Points, in no order, along strands that fork, close into loops and pass close to each other.
Two points are linked if the straight distance between their rows is under 57.4. Some points are linked to none.
j_78: [  0  20  -4  28  29  -3   2  13 -13   7 -27 -10  23 -57 -11  18   8 -12
  -5   6  -6  20]
j_689: [ 14  -4  22  -6 -10   8   2 -23  12 -14  10  19 -26  12  29 -15 -13 -18
   9  -4   1   1]
j_291: [  3  -6  -1  -1 -24  -5  18   8  20 -12  33  17   9  11  26  -4   6 -22
  19  14   0  -8]
j_832: [  8   0  21  -2 -26   8   8  16  -1  12   0  14  17  21  22 -22 -22 -19
  35   7  -1 -17]
j_345: [  6 -15  17   0   2  -2   5 -32  -2 -10   0   3 -22   7  -4  32   2  -3
   2  -6  -5  -2]
j_918: [-23   9  -1   4 -10   2   3 -15 -14   7 -27 -14   9  -2 -17  29  -1   0
   6  21  24  -3]
j_25: [ -2  -1  21  -9 -11 -17   8  -9  -1  -3   7   6   3  25  10  -5 -18  12
  23 -11  -5 -34]
j_64: [-35 -22  -3  -2 -14  -9  -5  15  11 -11   0   1  19  -5 -15  -7   4   2
   5  16  -2  -8]
j_84: [  0   7  -4   4   7  19 -11   1  -2  14  20 -30   7 -15 -17   9   9  -3
  -4  20  -8  22]
j_188: [  5  -9 -12   0  -4  32  -9 -24   3   6 -10  19  -4  25  23 -30   4  -4
  14  -3 -11 -28]
j_992: [-29 -11   7  15  -9  10  -6   8  -4  18   1  20  18  -2   2   9  21  17
   1  -4 -30  16]
j_770: [ -7  17  10   8  10  -4  -8   2  -8 -14  -1  -8 -12 -27  -1  14   1   2
 -32 -11  30   4]
j_11: [ 14  -6 -25   1  -2   0  36   4   1   2  -7  -3   2  25  20 -24 -12 -17
   3  17  -2 -29]
j_789: [  9 -14  -5  -6  17 -16 -18   1 -14  -6   1  10 -21   4   4   7   9  15
 -13 -21  21   3]
j_473: [ -2  10 -15  12  26  -1 -13   3   4  -6   4 -18 -19 -19 -14   9   0 -22
   9   6  18   6]
j_868: [ 13 -11   8  -6 -18  -8   2   1  -3 -15 -23   9  28  31   8  -6 -12  -8
  14  16   8 -30]
j_165: [ 22  17  13  22  25  40 -18  -7 -14   0 -15   2 -17  -4   3  -5  12  30
   1  -6  -3   6]
j_824: [ -3 -20  10   7  19 -18 -22  -2  10 -22  10 -15   0 -18   6  17   5   5
  -3   2   4   9]
j_708: [ -8  -2   3  21  20   4 -18  -4  -6  -5 -15   3  -6  -9   3  25  23   9
   2  -6  13 -19]
j_391: [  4   2 -21  15  25   2  13  -2 -18   8   2  -5 -23   0 -19   4   3  -4
 -19 -14 -13  -2]
j_533: [-10   7  31  -7  -5   8 -30   3   5  -9   2  -3   2   8  -7 -10  -1  21
   6  -3  14  -1]
j_999: [-17 -12  16  -9 -16  -3  -2   4  -6  12 -17  -1   5   7 -34   5  -1 -13
  20  -3  -3  -3]
j_559: [  8  17 -12  15   5 -10  28  -7   7  -5 -14  -8 -11  13   7 -22 -36 -16
   5   5   5 -28]
j_960: [ 12  14 -23 -13 -11  -9  11  11  12   0 -30   8   1  15   4 -13   6 -34
  23  17  10 -40]
j_857: [ 14   5  12  16  20  -1   8 -22 -12  13  -1  -8 -27  22  -4  23 -13  -6
  10  -3  -9   5]
j_591: [-22  10  11  17   7 -12  -1   7  14   2  37  13  14  -2   3  22   9 -16
 -17   0  -4  23]
j_215: [  3 -10   4 -15  -6   4   8 -14   8 -15  -8 -12  14  34   1  -3  11 -17
   7   6  21 -21]
j_951: [  0 -26  11 -24 -19 -11 -11  13  10 -14   5  -4  10   4  -4 -22  -8   3
 -14  -1  13  12]
j_717: [  6   7   1  -6 -21   4 -10   3   1  -1  22   7  15  26  -4 -13  -7 -22
 -17  -2  16  -2]
j_68: [-11   1 -15 -13   4  -2 -23  28  -4  -6   4   1   9 -14 -24   1  16  -7
 -13  -1  22  10]
j_742: [ 16   8   0   2  -3  13 -21 -21   9   7 -14   9  -5  36  24 -30 -14   6
  24   8   6 -16]
j_546: [ 24 -24  -8   4   1  13  -6  -7 -10  -1 -31  12 -16 -11  -4   4   5   2
 -17   3  -2  21]
j_384: [ -6  32   4  33  18  25 -17   6   1  -4   4   1 -18  -4 -12  -3   7  24
  15  -4  -2  -2]
j_887: [  0 -10 -14 -14   2  21 -11  15   5   5  22  -3 -14 -24 -18 -16  10 -11
  -1  -9 -15  -6]
j_563: [  0  16  15   7  16 -17   1  11   8  -3  29 -11   0 -31  -5  29  26   8
  13  -2 -13  14]
j_442: [  0   1 -16   0 -21  -1  13  16  12  -4  15   4  -1  26   0 -13   3 -21
  28  20  -3  -1]
j_757: [  2 -20 -12 -11  -8 -14  -7   5 -23  16  12  23   1  19  10 -12  -3  -3
 -10 -26 -13  14]
j_346: [  7  14   0  -3   9  28  -3 -10  -1   0  24 -11 -14  28   2 -29   0   6
   2 -10 -12  -2]
j_748: [  8  -4  12  -1  11  -1  -1  -7 -15   0   7 -15   2 -13 -11  25  14  29
  -8 -17 -16 -21]
j_954: [  8   6   1 -15  12  -2  13  -2   8  39  18  -2  29 -30   6  16   7  16
 -28 -19 -39  26]
j_381: [ 15   9  -2   3  15  13  -1 -16  -1  -2  10 -28 -14 -15  -2   0 -17  14
  -8  12   7 -18]
j_133: [-14   0   9  -6 -10 -14  -4 -10   7 -10  41  22  14   9   4  17  13   4
 -11 -12 -14  11]
j_106: [ -2 -11   9 -23  -7  -2  15   4  -6  -3  21 -29  18  25 -10 -20 -12   7
  -6  -3  -9  -4]
j_605: [  5   5  19  -4  -6  24 -13   0 -10  16   0   9 -16  -2 -10   3   6   0
  -6 -18  -8  16]
j_898: [  2 -11   5   4  14  -1  -6  -2  -4   2 -18  -6  16 -28 -37  26   3 -23
   1  15 -20  15]
j_75: [ 30   9  19   6  16   1 -22  17   1   8  11 -25   8 -45  -6   3   5  16
  10   4 -16  30]
j_588: [-15  -5 -14  -9 -31  -2  23  -3   0  -1 -21 -10   8 -10   5  -6  -7  22
  -5  16  11 -17]
j_355: [-17  21 -26  -1 -14  11 -11  16   1   2  11  -7  -4   3 -12  -6  16  -7
 -21   1  31  -2]
j_524: [ 15  13   1   6   0 -19  20  10  11 -15 -26  38 -10  15  32 -20 -24 -14
  15   0   2 -25]
j_27: [ 14  -9   5   9 -15  -9  -7 -16   2  23  13  -2  -5   6  -7  24 -21  -3
  14  17  -3  22]
j_751: [-11 -14  -8   4  -3 -11  -4   5   6 -17  21  -9  16  13   6  -9  -6 -21
 -22   5  28 -11]
j_633: [  1 -13  -8  -5   4  15  -5  -5 -16  -1  10  16  11  31  12 -22   4  -7
 -14 -17 -15  20]
j_150: [  0 -27 -23 -20  -3   3 -20   9   0  11 -16 -12   0  15 -20 -17   6 -11
  19   7   2  -1]
j_191: [ -4  -1   5 -24 -17   0  -1  -3   5   3  25 -16   8  13 -19   7  11  14
  12   0 -12 -10]
j_70: [  6   2  -4   3   9 -14 -10   6 -17  31  22  15  -3   7   2  -3  -9 -10
 -18 -18 -12  34]
j_74: [  3  -4  -4  -4 -14   4  -1   1  14 -28  12  20  10   3  23 -25 -14 -13
   0  -2  12 -42]
j_733: [ -1   1  -3  -9 -20  -8  18  18 -10 -13  20  12  20  29  25 -30  -7   4
   1  -3  -9  -5]
j_549: [  1 -12   3   6   3   4 -22   7 -16  -6 -31  12   6  17 -30  -4  -5  10
   0  -4   0  17]
j_263: [ 12   2 -21   3  -9  10  -4  -6   8   6 -20   0 -32  -5 -20  14  -2 -17
  25  26   4   8]
j_69: [-11  -3  13  17  -2  -9 -28  -7  -2   3 -14  22  -7   3  -4  22  -3   7
  10  -6  17 -17]
j_760: [ -7  -9  12   8 -14 -20  14 -19   0 -11   3  12   0  12  -3  40  10  -9
   6   7 -13   6]
j_352: [ -3 -16   7 -26 -26  -4   3   5   5  -1  21  -6  -4  -3  24 -20  -8   6
  -4  -8  10   2]
j_943: [ -4  18  -5 -32 -14   3  -9  -9   8   8 -19 -12  -8   6 -13  -8   2 -12
   0  -8  24 -40]
j_247: [ 20   7 -26 -11 -17  -3  36  13  -1  -4 -12  12  -3  18  32  -5  11 -22
  12   9  11 -30]
j_371: [ -7  11   2   9 -10  -8  -4  -8   2  10 -28  -6   0  18  -9   6 -19  -3
  24  22  22  -7]
j_554: [ 10  -9  -3 -16 -28  -2  -2   4   5   9  16  17  -2   1  35 -19 -11  -8
  11  -4  18 -30]
j_507: [ -4 -11  -8  20  -4  13   7  -9  -8  -7  12  21  -3  -2  -7   5  -8   7
 -17 -13 -31   5]
j_402: [ -2 -26 -20  -9 -10 -32  17   0   1   9   6   8  11   7  -6  13  -8 -17
  -2   7  -2   3]
j_77: [  6 -18  10  -6 -31  15  10 -17  -2  11   9  -5  21   5   7 -16 -21  -6
   0  11  -8 -11]
j_557: [ -3  21  -4 -17  -5   7  10   5  20  -2 -24  12   8  33  49 -39   2  -2
  12   6  13 -21]
j_652: [-34  18  -6  -2 -10   5  -5  12   0  15  -1 -12 -18 -16 -11  10  13  15
  22  16  18  -3]
j_435: [ -7 -20   1  -8   5  -3  -1  -6 -11   5 -19  -1   7  -8 -11  20  34 -18
 -17  -8   2  12]
j_779: [ -8  -6 -17   1  -5 -32   2   8  -8   5 -10   5  -6  17 -11  -1 -12   1
  19  -7  15 -33]
j_703: [-14  -7   9   3 -36   1  18  -5   0  -7 -29   7   9   0   4   5 -20   3
  -5  11  -1   1]
j_201: [ -4 -12   8   3  20 -19  -3   4 -15 -22  -3  12  -1   5  -8  13   8  26
 -16 -14  -7  18]
j_281: [ -5 -11  -2 -18 -13 -28  23  -9   3  12  18 -31  -2  -8  12  16  -5   6
  -8  10   6   2]
j_792: [ 12  17   1 -16 -44  17  10  -1   6   2  -9   8 -18   2   6 -15 -11   6
  18  20   2  -7]
j_982: [ -1   3  11  -8  17  20 -14   7   3 -14 -15 -31   4 -31 -18   3  16  -4
   5  17  18  26]
j_608: [-13   3   4  19  -3  15   8  -8   4   4 -21  16  -7  16  19 -21 -17  -5
  -5   7  17 -11]
j_531: [  2 -22  15   6  41 -16  -3   8 -19  18  -5  -4   4 -11   4   1  18   0
 -22 -34  -8  17]
j_782: [ -9 -13  12 -14 -14  19  17 -10   7 -12  -8  -2 -17  -9   7  -1  13   3
  -3   5 -11  12]
j_126: [ -5  31  -8  -3   7  14  11   3   5 -11  -9  -4 -36   1 -12  -6  12   2
  -8  -9  16   4]
j_31: [-12  17  14  -1  -7   9  -1 -10 -11  -7  -8 -14   2 -18 -12  35   9  13
  -4  16   8  13]
j_666: [-20   6   3  16   9   9   7 -21  17 -13 -21   7 -10  13  -2  17  23  10
   5   5  14 -17]
j_186: [  2   2  11  23  20  12  -5 -15  -9   7  -8 -17   5  19 -19   9 -12  -2
  14  13 -10  10]
j_190: [ -5  11  18   1   8 -14  -5  -3  11  15  20  -6  -3 -10  -7  32  10 -14
   4   0 -10  32]
j_250: [  6 -11 -15 -18  -7 -19  12  -3   6   0  27 -15 -10   7  27  -3   4  15
  -3  -5  17 -12]
j_665: [ 14   0  -6 -28 -29  -1  27   7   1 -12  -8   5   5  27  10  -8   7  18
  21   6  -6 -26]
j_484: [ -7  12 -12 -22 -18  -6  -5  17   9  -5   1   9  -9  16 -13 -28   5 -15
   8 -14  19 -30]
j_92: [  7  -5   4  -7 -23  -2 -12  -3  -1  15 -17   8   9  34  26  -7  -1 -10
   8   9  32   3]
j_756: [ 10  19  -2  11  15 -16  -5  13  -9 -17   7  -4   8 -60 -19  22  -2  11
  -9  -4  -6   5]
j_614: [  3  -4   8 -20 -21  15   7   8  16  -3 -16   2 -26   4  -3 -24  -7  -6
  11   1  -8   6]
j_610: [  3   0 -15  -6   1 -19  20  -9   9 -22 -44   0  -8  25  -2  -4  -7   6
  12   9  18 -20]
j_814: [  2 -12  17   6   1 -12  -9 -18  12  15  12   5  15   9  15  17  -2  -8
   2   8 -15  38]
j_149: [ -8  -9 -10  11  -2  24 -12  -2   9 -31  -9   4   7  -6  -7  11  28   9
 -12  17   0   5]
j_684: [ -1  -7  -5   8  13  16 -10   7  17 -27   9   8 -15 -11 -21 -11  -6 -16
  -6  -9  -9 -12]
j_463: [ 14  -4  -5 -13  -1  -7  -7 -13   1  -1  39   3  19  23   7   8  14  14
 -20  -5 -13  12]
j_712: [ 14  -3  -2 -10   6 -13 -10 -12   0  -4   3 -10 -20  13   5 -13 -18   7
  18   3   5   5]
j_781: [ 13  -6 -10  11 -10   7   0  -7   5 -26   9  14  -7  -3  -2 -15 -23 -13
 -18  -3   1 -22]
j_107: [-11  -4  -1 -13 -18  19  -8   5  -1  29 -10  -5   2  25  14 -22   6  -8
  16   7  20   4]
j_301: [-17 -16  -4  -2  -1  11   7 -10  -1   6  -1  -4 -18  -6  16  -5  11  18
  17  -4  -4  -6]
j_181: [ 15 -12 -12 -19 -18  -1  -2  -1   5  -9 -20  13  -1  20  31 -18  -4   5
  -4   3  34  -1]
j_241: [-11  11  18   6  18   5   9 -16 -10  -1 -18  12 -28   8  18   8   3  22
  -8 -22  15   3]
j_455: [ -8  22  -2  21  10  16  11  14 -19   4 -16  -8   2 -53  -7  21  19   6
 -15   7   2  20]
j_224: [  9  31  15 -21   2  -5  29  14   4   0 -30   9   7  21  39 -27   2  -9
  18   3  -1 -44]
j_85: [ -4  18   0   0  16  12  -9  21  -9   2  16 -19  -3 -14  -6 -12   8  23
 -14 -13  11  15]
j_615: [  4   0  15  -2 -28  13  19 -16  13 -13  20  16  -7  10  38   6   7 -14
   7  11   2  -7]
j_284: [ -2   8   4 -11 -12   0  13   3  -2  -5  -7 -13 -14  -8 -18   8  -3  17
  -3  18   2  18]
j_594: [  4 -23  11   5  17 -12 -10 -16  15  -6  24   0   0  -3  25   2 -12  -3
  -6  -3   2  21]
j_870: [ 11  12  12 -16 -17  -1  13 -23   8   7 -19  14 -36   0  27 -10 -15   9
   8 -12  16 -20]
j_651: [  0 -27   3   0   4  -3 -10 -12  -7  11 -16  -3  17  18   5   1  -3  -2
  -4  10  20  11]
j_848: [  0   9   8  16   6  -1 -10 -19  -6  18  16 -32  -5 -11   6  18 -18  23
   1  10   6  -4]
j_122: [ -4   5  21  -9  22 -10 -14  25   5  -5  -9 -14  10 -39  -3  12  32  -9
  -1   3  15  32]
j_855: [ 13  -5  -4  -2  12  -4  13 -23  -6 -13 -12   3   0  50  13 -10 -11   4
   1  -9  -5  -8]
j_418: [ 14  -8 -23   2  -9  -1  24 -13  15 -10 -21  14 -31  -3   7   4  -2 -12
  18  14   2  -6]
j_438: [  0 -28 -19  12   2  19   3  -2   3   4   4  16   2  -1 -10   2   8 -17
   3   4 -28   8]
j_831: [-11  14  -3  17  15  10   7   5 -20  29  -8 -10 -13 -30  -4  24  25  -9
  -7 -12  10   4]
j_949: [-27  -6   3  14  -7   6  10   1  -5  17  22   3  18  24  20 -13  -2 -10
   8 -10   0 -14]
j_279: [ 15  19 -17 -11 -34  -7   7  20   6  -9  -7  12   7  -5  -2 -11 -34 -17
  15  22   8 -30]
j_950: [-10 -12  16   5  16   4   4 -18 -22  11  -6  18 -30  -1  26   8   7   3
  -2 -33 -12  11]
j_971: [ -5  14 -25  -6 -11  15  24   0  17 -13 -21   2 -15   2   3 -24   2 -21
 -16   6  10 -22]
j_171: [ -7 -19 -25  -2   2  -1 -11  14  13  12  13  -7  -9   7  -6 -14   4 -14
  28  20   4   0]
j_926: [-26   9  -1  -5  13 -23  -6  12   9  -8  20 -20  -4 -38 -16  25   4   2
  19   7   3   1]
j_178: [ -4 -16 -12   9  14  -1  26  -7  11  -9   9  -9   9  15  -3   1  11  12
   3  23 -22  26]
j_426: [ -5 -12 -30  17   3   1  -9  12  -3  13   3  20  -7 -15  -7  10  15 -23
  -7   2  -2  13]
j_172: [  2  -4  -7   0  -2  -9  19 -14   2 -33 -21   8   1  32  -2   4  -2  20
  -8   6   5   2]
j_497: [ 14  -8  -7   9  19   0   7  -6  -9  12 -15  -3  12 -12 -20  23   8 -22
 -21  -4 -20  26]
j_341: [ 19 -20  -6   4   1  20  -6   1 -11  15  -4  -9 -13 -33   1  -3   2  10
 -12   9 -12  11]
j_264: [ -4  41 -28  -8   2  -7  11  -9   7 -22  -8  -8 -22  10 -16   9  -3  -2
   2  12  17  -9]
j_406: [ 21 -25  14   3  24   7 -22   2   3  16   0 -27   6 -40   5   3  -4   1
  -1   0  -8  23]
j_818: [ 19  33   4 -15 -30  10   9  -5  11   5 -20  27 -21   5  17 -19  -9 -12
   7   1   4 -22]
j_829: [  5  26  20  -5 -12 -13  24   7  -2   2 -16  24   2  11  29 -30 -26   2
  10  -7   4 -45]
j_222: [ 13  16  -3  24  46 -23  -4  10   0  16  -4 -25  29 -44   0  19  14  -9
  -6  -7  -2  21]
j_876: [ 13  -1  15   7  28   1  -2   4  -2   8  -3   0  20 -15  21   5  15  31
  -6  -5 -28  41]
j_366: [ -4  16 -19 -11 -14   2  18  12  16 -23 -26   7   6   8  13 -36 -10   7
 -18  12  16 -31]
j_660: [  3  -8   8  16  31  -8 -20  10   6  -3  16  17  18 -20  24  11  25  -4
 -17 -14  -4  22]
j_37: [ -2  12  17   0  -1  10   4  13 -11 -16 -15 -20  32 -35 -34  15  15  14
 -15   4 -25  23]
j_469: [ 25   4   8  14  20   1 -17   0 -24  31  14  -5  -5 -18   7   4  -3   4
 -15 -22 -10  32]
j_65: [ -3  12   1  19  29 -14   0   9  -8 -13 -20 -13  21 -31 -18  24   0   7
   3  18  -5  41]
j_339: [  1  10  -7   3 -35  -1  16  20  15  -5  -7  13 -10 -10  18 -18 -24 -13
  22  18  15  -9]
j_221: [ 19 -14   9   1  38 -14 -13   1  -3  11   2  18   8 -28  15  14  21  -7
 -25 -32 -22  32]
j_197: [ 10  -3  10 -11 -26  -3  -6 -22  -3   9  -1  15 -31  -8  24  12  -2  17
   1 -10  21  -2]
j_158: [ 11  13 -15 -11  -5   4 -15 -19  17  -2   1 -15  -9  13 -17  -5  -5 -22
  15  -3  13 -47]
j_794: [ -1  -1   8 -10   5  13  -2  -6 -13   5  27  -5  -4  16  11 -23 -16  12
  -5 -16 -28  26]
j_653: [ 11   8 -37  -1 -31   6   8  -3  -3   4   3   4   4   1 -10  -4 -17 -20
   3  18   9 -32]
j_872: [ -9  15 -20  -3 -11  -2  -6  14   4  19  -8  -2 -33   2   8 -10   0  16
  14  12  26   6]
j_941: [-10   4   9  16 -18  11 -14  -4   9 -12  18   5  19 -14  -5  -1 -18  -1
  -3  25  -3   7]
j_46: [  2  16   4  14   0  -6 -22   4  -6 -15  14   6   5 -28 -18  23 -10   8
 -24   0  13   3]
j_810: [-18   1 -16  12  11  -5  11   8  -7  -3  -6  -5  -1   6 -22  -7 -10   0
 -17  -4   1  -2]
j_336: [  1   5 -12   6  14   0  -4  16   0  -5  11   1  23 -51 -13  12  20  -6
 -25 -12 -20  10]
j_184: [  8  -4  13 -13  36 -26  -3  17   7  19   9 -10  25  -9 -19  16  21   8
   3 -15 -33  22]
j_83: [-20 -17  -2   1  -7 -17  16  12  -4  19 -12  13  13   3 -12   5  -2  14
   4   5 -26  26]
j_895: [ 26 -13  11  -4  28 -14 -18  12  -3  12   0  19   8 -15  -7  16  26  -4
   5 -20 -26  28]
j_32: [-16 -29   3 -12   0 -22 -15  21  -2 -10  16  10  -1  -3  -9 -14  -9   3
 -16 -19   5  -4]
j_889: [ -1 -19 -13  -2  25   0   7   4  10  -1  23 -14   8 -10   2  -4  15  15
   0   2 -31  25]
j_508: [  3   9  18  17  16  14   1  14   1 -25  -2  -4   3 -32 -16   0  16  19
 -13   0 -21  24]
j_587: [  2 -17  18 -22 -20  15  13  -9   1 -12  -9  24 -16  13  15 -23 -10 -16
  21 -14 -12  -2]
j_328: [  3  -4 -17 -29 -24  -5  13  -2 -15   4  14  19  -6  34  11  -6  16  13
  18 -15 -14 -15]
j_330: [ 14 -10  27   5  12  -9 -15 -13   2  20  33  -6   8 -21   7  20  -8  10
   3  -8 -32  11]
j_961: [ 10   2  16  18  -4   3 -16 -11  -9  27  15  -9  -6 -19 -10  23 -13   4
   9   3 -13   0]
j_572: [ 10  14  22  -2  19  -4  -8  11  17   0  -2 -20  34 -48  12  22  30  -7
   3  14   4  39]
j_668: [  1  -1 -10 -17  17   1 -16  12   4 -11  -3  11 -28  17  11 -21   9  15
  -9 -17  20  -1]
j_176: [ 25  -2 -14   3   0  -3 -19 -14   1 -17 -10   2  -8  -7 -27  20 -14  12
   5   3  -1 -13]
j_177: [ -7  14  10 -10   4   1  -1   0   2 -11 -16  -9 -18  13 -25 -17 -18   3
  20  -6  -5 -27]
j_306: [ 19  -1   5  -2  20   5  -4  -8  -2 -18   3 -13 -30 -23  -5  -5 -10  18
 -14 -16  -2 -10]
j_696: [ 15   6  22 -12 -22  -8  -2  10   9  -6 -22   9   9  21  24 -10 -14 -18
  38  18  14 -37]
j_695: [-27  20   9  -2 -13  -5  22   8   5   1  -8 -13   0   7 -13 -10 -18 -31
  10   3  15 -15]
j_630: [ -4  -4 -12  12  19   9   8  -5  16 -25  16   5 -31   2   2  -3   2   0
   7   1 -17 -15]
j_980: [ -1  17  11  -3 -20  10 -20   0   4  -4  17   7  -4  19  -7 -21 -26   4
   0  -4  18 -13]
j_671: [-21  -8  -5  -9 -10 -21  -3  -1  -5   9   9  -2  33 -14 -11  24   2   2
 -27  -3  -3  -1]
j_874: [ -4   1  -2  12  25 -18  -6   0   1  22   8 -26  29 -34  -3  24 -13   5
 -12   8  -2  18]
j_839: [ 22  15  16   6  16  -7 -12   9  11  -2  19  -8  29 -32  -7   7  -9  12
 -17   7 -22  46]
j_574: [-13  -9  10   9 -15  -9  25   1  10 -13  24  18   6  -2   2  -4 -16 -19
   2   2 -16  -8]
j_600: [ -1 -13 -13  -6   8   0 -14   3 -19  15  12  15  -7  15 -10  -8   8 -12
   0 -35  -8 -21]
j_45: [  7  -6   3  -9 -22   5  12 -12  10 -12  15 -19  14 -14  -3  -8 -32   3
  -9  22  -4  -1]
j_226: [-11   3  -8 -16 -11   3  -7   4   1 -17  -2  -8   2  15 -29  16  31  18
  11  11   3 -13]
j_761: [-18 -12  18  18  -6  14 -12  -5   6  -1   9   6  14 -15   0   2  -5  -4
 -11  -4   5 -10]
j_685: [ 34   9  16  16   9  25 -27   7 -21   6 -21  -4   7 -19   4   4  19  10
  -6 -11   4  15]
j_593: [ 17  -1  -7   5  13  -4  10  -2 -20  15   7 -10  -2 -14 -17  26  14   4
 -13 -11 -24   6]
j_235: [ 18   8  -4  15  27  -6 -14  14  -6  -3  -2  -6 -11  -6  -7  14   7  20
  11   5  -5  27]
j_42: [-14 -13   6 -12  17 -26   0   3   2   1  16 -21  31 -34  -6  14  -1   2
 -29  -4  -4  13]
j_285: [-20 -18  -1   0  -1 -15  30  -1  -2  -2  27  -3  23  20  29 -23  -9   1
  -2  -7 -14  -8]
j_322: [ 23   5  19  14  17  26 -10   6  -5 -24 -19 -20   5 -29  -8   6  33   2
  -6  -2  -4  25]
j_897: [-28  -1 -12  17  -4  25   5 -13   5  -8  -8  -5  -3  -5  -4   5  25  -7
  -9  19  13  -7]
j_309: [  6   1  -5 -21 -24   8  18  12   0 -14   4  -5  23  41  -1 -29  -3   6
   1   9  -7 -10]
j_468: [ 10   2 -13  -9  -9 -19  17  -1  20 -20 -38  26 -22  11   4 -18 -17  -8
  10   8   5 -22]
j_40: [-14 -13   9  -3  13   4   8  -3  -8  15  10   1 -13 -10  24   8  33  20
  -7 -20  -7  16]
j_152: [ -7  25 -14  -6  -5   8  10   5   8  -3   6  10  -5  34   2 -25  -1 -15
  18   0   6 -20]
j_658: [ -8   4  -7  11 -14 -16 -11   3   0  11   5   8  -4  10 -17  12 -18  13
  25  12  11 -19]
j_180: [ -3  -9 -17   4   7 -13 -17  25  -9   5  -2  15 -11 -34 -19  17  17  -7
 -15 -13  11   6]
j_56: [ 21   8 -24  -5 -13  12 -14 -15   7 -29 -11  -5   0  -6 -21  13 -17  -8
   0  27  15   1]
j_420: [  7  -2   0  -2  23  -1   6  16  -6  22  11  -3  30 -41   1  10  25  11
 -33 -21 -26  11]
j_714: [ 18  -5  -6 -19 -17  -3   4  -1 -16  15   6   5  -4  18  23 -26 -25  -2
  -5 -20   2 -33]
j_456: [-10   0   2  22  13  22 -25  23 -11  20  -1  22  23 -11  -1   4  28   5
  -9 -12 -20  27]
j_776: [ 19  -6   3  -9  -2   9  -1 -21  13  -8  15  -9 -21   3  -3   6  -2 -39
   8   0   2 -27]
j_432: [  0 -12 -10 -10   6 -18  26   2  -1  -8   8  -7   1  27  -3  -8 -10   0
   5   5 -22  34]
j_710: [-13  20   4  32  17   7 -21  26 -10  11   4   0  35 -21  -9  15  10   3
 -14   1   2  27]
j_715: [ -3   3   2   7   9  13 -15  10 -12 -11 -19  -7  28   3 -32   6   4   9
 -15   4 -15  18]
j_873: [ -9 -29 -14  14  17 -14 -16  19   6  12  11   9   9 -15  -8 -15  -3   7
  -9  -6 -15  -4]
j_169: [  7 -19   3   9  16  15 -25 -14 -13  21   2 -10  12   4  15   1   5   7
 -11   0   8   6]
j_911: [-10  -5  20   8   4  -3 -10  -3 -14   7 -19  12   9  24  -7  -5 -11  -9
  -9 -14   5  25]
j_53: [-12   3  -8   4 -16  -2  15  -2  22 -18  12  -9   7  15  21 -13  -7   8
   6  29  25   0]
j_272: [  8 -23 -15  13  18  -8 -23  -4   7 -15 -10  -9  -3 -28 -13   5  -7   9
   4  17   3 -10]
j_132: [ -1  11   6  20  13   6  -8  -8 -15  -1 -16 -11   4  -4 -44  33  -9 -11
  15  10 -13   6]
j_358: [-32  17  -8  12  -1  -7  17   6   5  -8 -11 -11 -14   2  -5  10   9  21
  15   9  15 -16]
j_609: [-31   9   7  -5  -1 -27  10   2   8 -16  20 -19   7  -9 -18  14 -14   8
  16  10   1   2]
j_459: [ 12   3  -3  -2  11 -12 -12  14   9  29  13  14  27 -23  -3  15  -7  15
 -20  -2 -28  41]
j_774: [-30 -13   9  19 -13  11  -2  -1  -8  20  -1   7  23  10   5   3   4   6
  -6  -3  -2  -5]
j_728: [ 21   6 -17  -7   0   8   1 -28 -17  -8  -5  20 -12  42  24  -7 -16  15
  24 -18 -20 -19]
j_439: [ -4  18  13  -1   3  -7  16   1  18  -5  -1 -20   1  11  10 -27 -29 -23
  23  11  12 -13]
j_411: [-14 -14   2  -4  -4 -12 -17  18  -7  30  -1   6   5   3 -18   7  -5  -8
  15   2 -10  20]
j_885: [-11  15 -15   2  13  17  23  -4  12  -3 -12  -8 -36  11   8 -28   5 -14
  -6  -5  13  -7]
j_920: [ 10  15  -8  -8  -5   5  -3 -17   2   8  28 -16 -14   7  -7  19  13 -19
  -4  -1  20 -13]
j_257: [  3  -1   5  -1   1  -1   1   0  -8  15   0   8 -13  20   3 -21 -16 -18
   3 -35   6 -29]
j_273: [-28   6 -16  -1  -8 -27  18  21  -8   2   1   3  18  -3 -20  -1  -5  -5
 -27  -5  -1   6]
j_973: [ -9  -5  26   4  29  -9  -6   1 -13  -4  -7 -12  13  12  -2   4  10   8
 -12 -22  -4  21]
j_670: [  3   3 -11   9   3  35   1 -23   2   1   6  -2   0  16  -2 -17  -1   2
   0   2  -5 -23]
j_408: [-21  -1  25  -5   1  11 -11  -5   5 -22 -15  -1  13  32  -8   0   1   0
   3  -6  15 -16]
j_830: [-16   9   3   7  -8   8  21   0  -3  26  13   0 -13  15   4  -3   0 -21
   4  -7  -3   8]
j_200: [-11  19  -1 -13 -15  -2  36   5 -13  21  -6 -17 -14  15  -1 -10  -2 -16
  -2  -8  18 -12]
j_416: [ -8  13  18 -16 -15  -3  10 -13   1  -4   8  14 -24  10  29 -17 -11  22
  22 -18   1 -27]
j_400: [ -1  35  13   8  11  -1  -7 -11   4  -3 -16  -2 -30   0  -1  10  -3  12
 -12  -5  34   5]
j_847: [ -2  -6   0  -6 -17 -12   1 -12 -10   5   4  -3   2 -11 -15  23   5   8
 -17  -4   7 -26]
j_26: [  8   4 -14   4   5  23 -36  13   7 -10 -22   6 -23 -12  -9 -18   2  20
  -3   7  16   4]
j_540: [ 10 -21 -14  -5  20   4  -3 -10  -6   3  16 -17   5  10   9   5  12  20
 -24  -4  -8   9]
j_643: [  3  -3  -4   6  -9  -3  23 -18  -8  -2  23  13  -7  16   8   0 -12   0
  -3 -10 -30  -9]
j_361: [  8 -20   2   6 -28  -3  17 -12   2  -4 -16   9  24  13  23  -4 -18  -9
  -7  17   4 -13]

How many points has the smallest loop of links through each point below? Write 0 if it is on no loop.
j_971 | 0
j_847 | 7
j_600 | 0
j_874 | 0

A piece is all that can be reached along the links. How many separate loops has the piece of each point below (a circle has one, a figure eight two, a Y none), and how many tips (points with one link)?
j_960 | loops 0, tips 8
j_438 | loops 0, tips 12
j_829 | loops 0, tips 3
j_594 | loops 0, tips 12
j_455 | loops 1, tips 4
j_600 | loops 0, tips 6
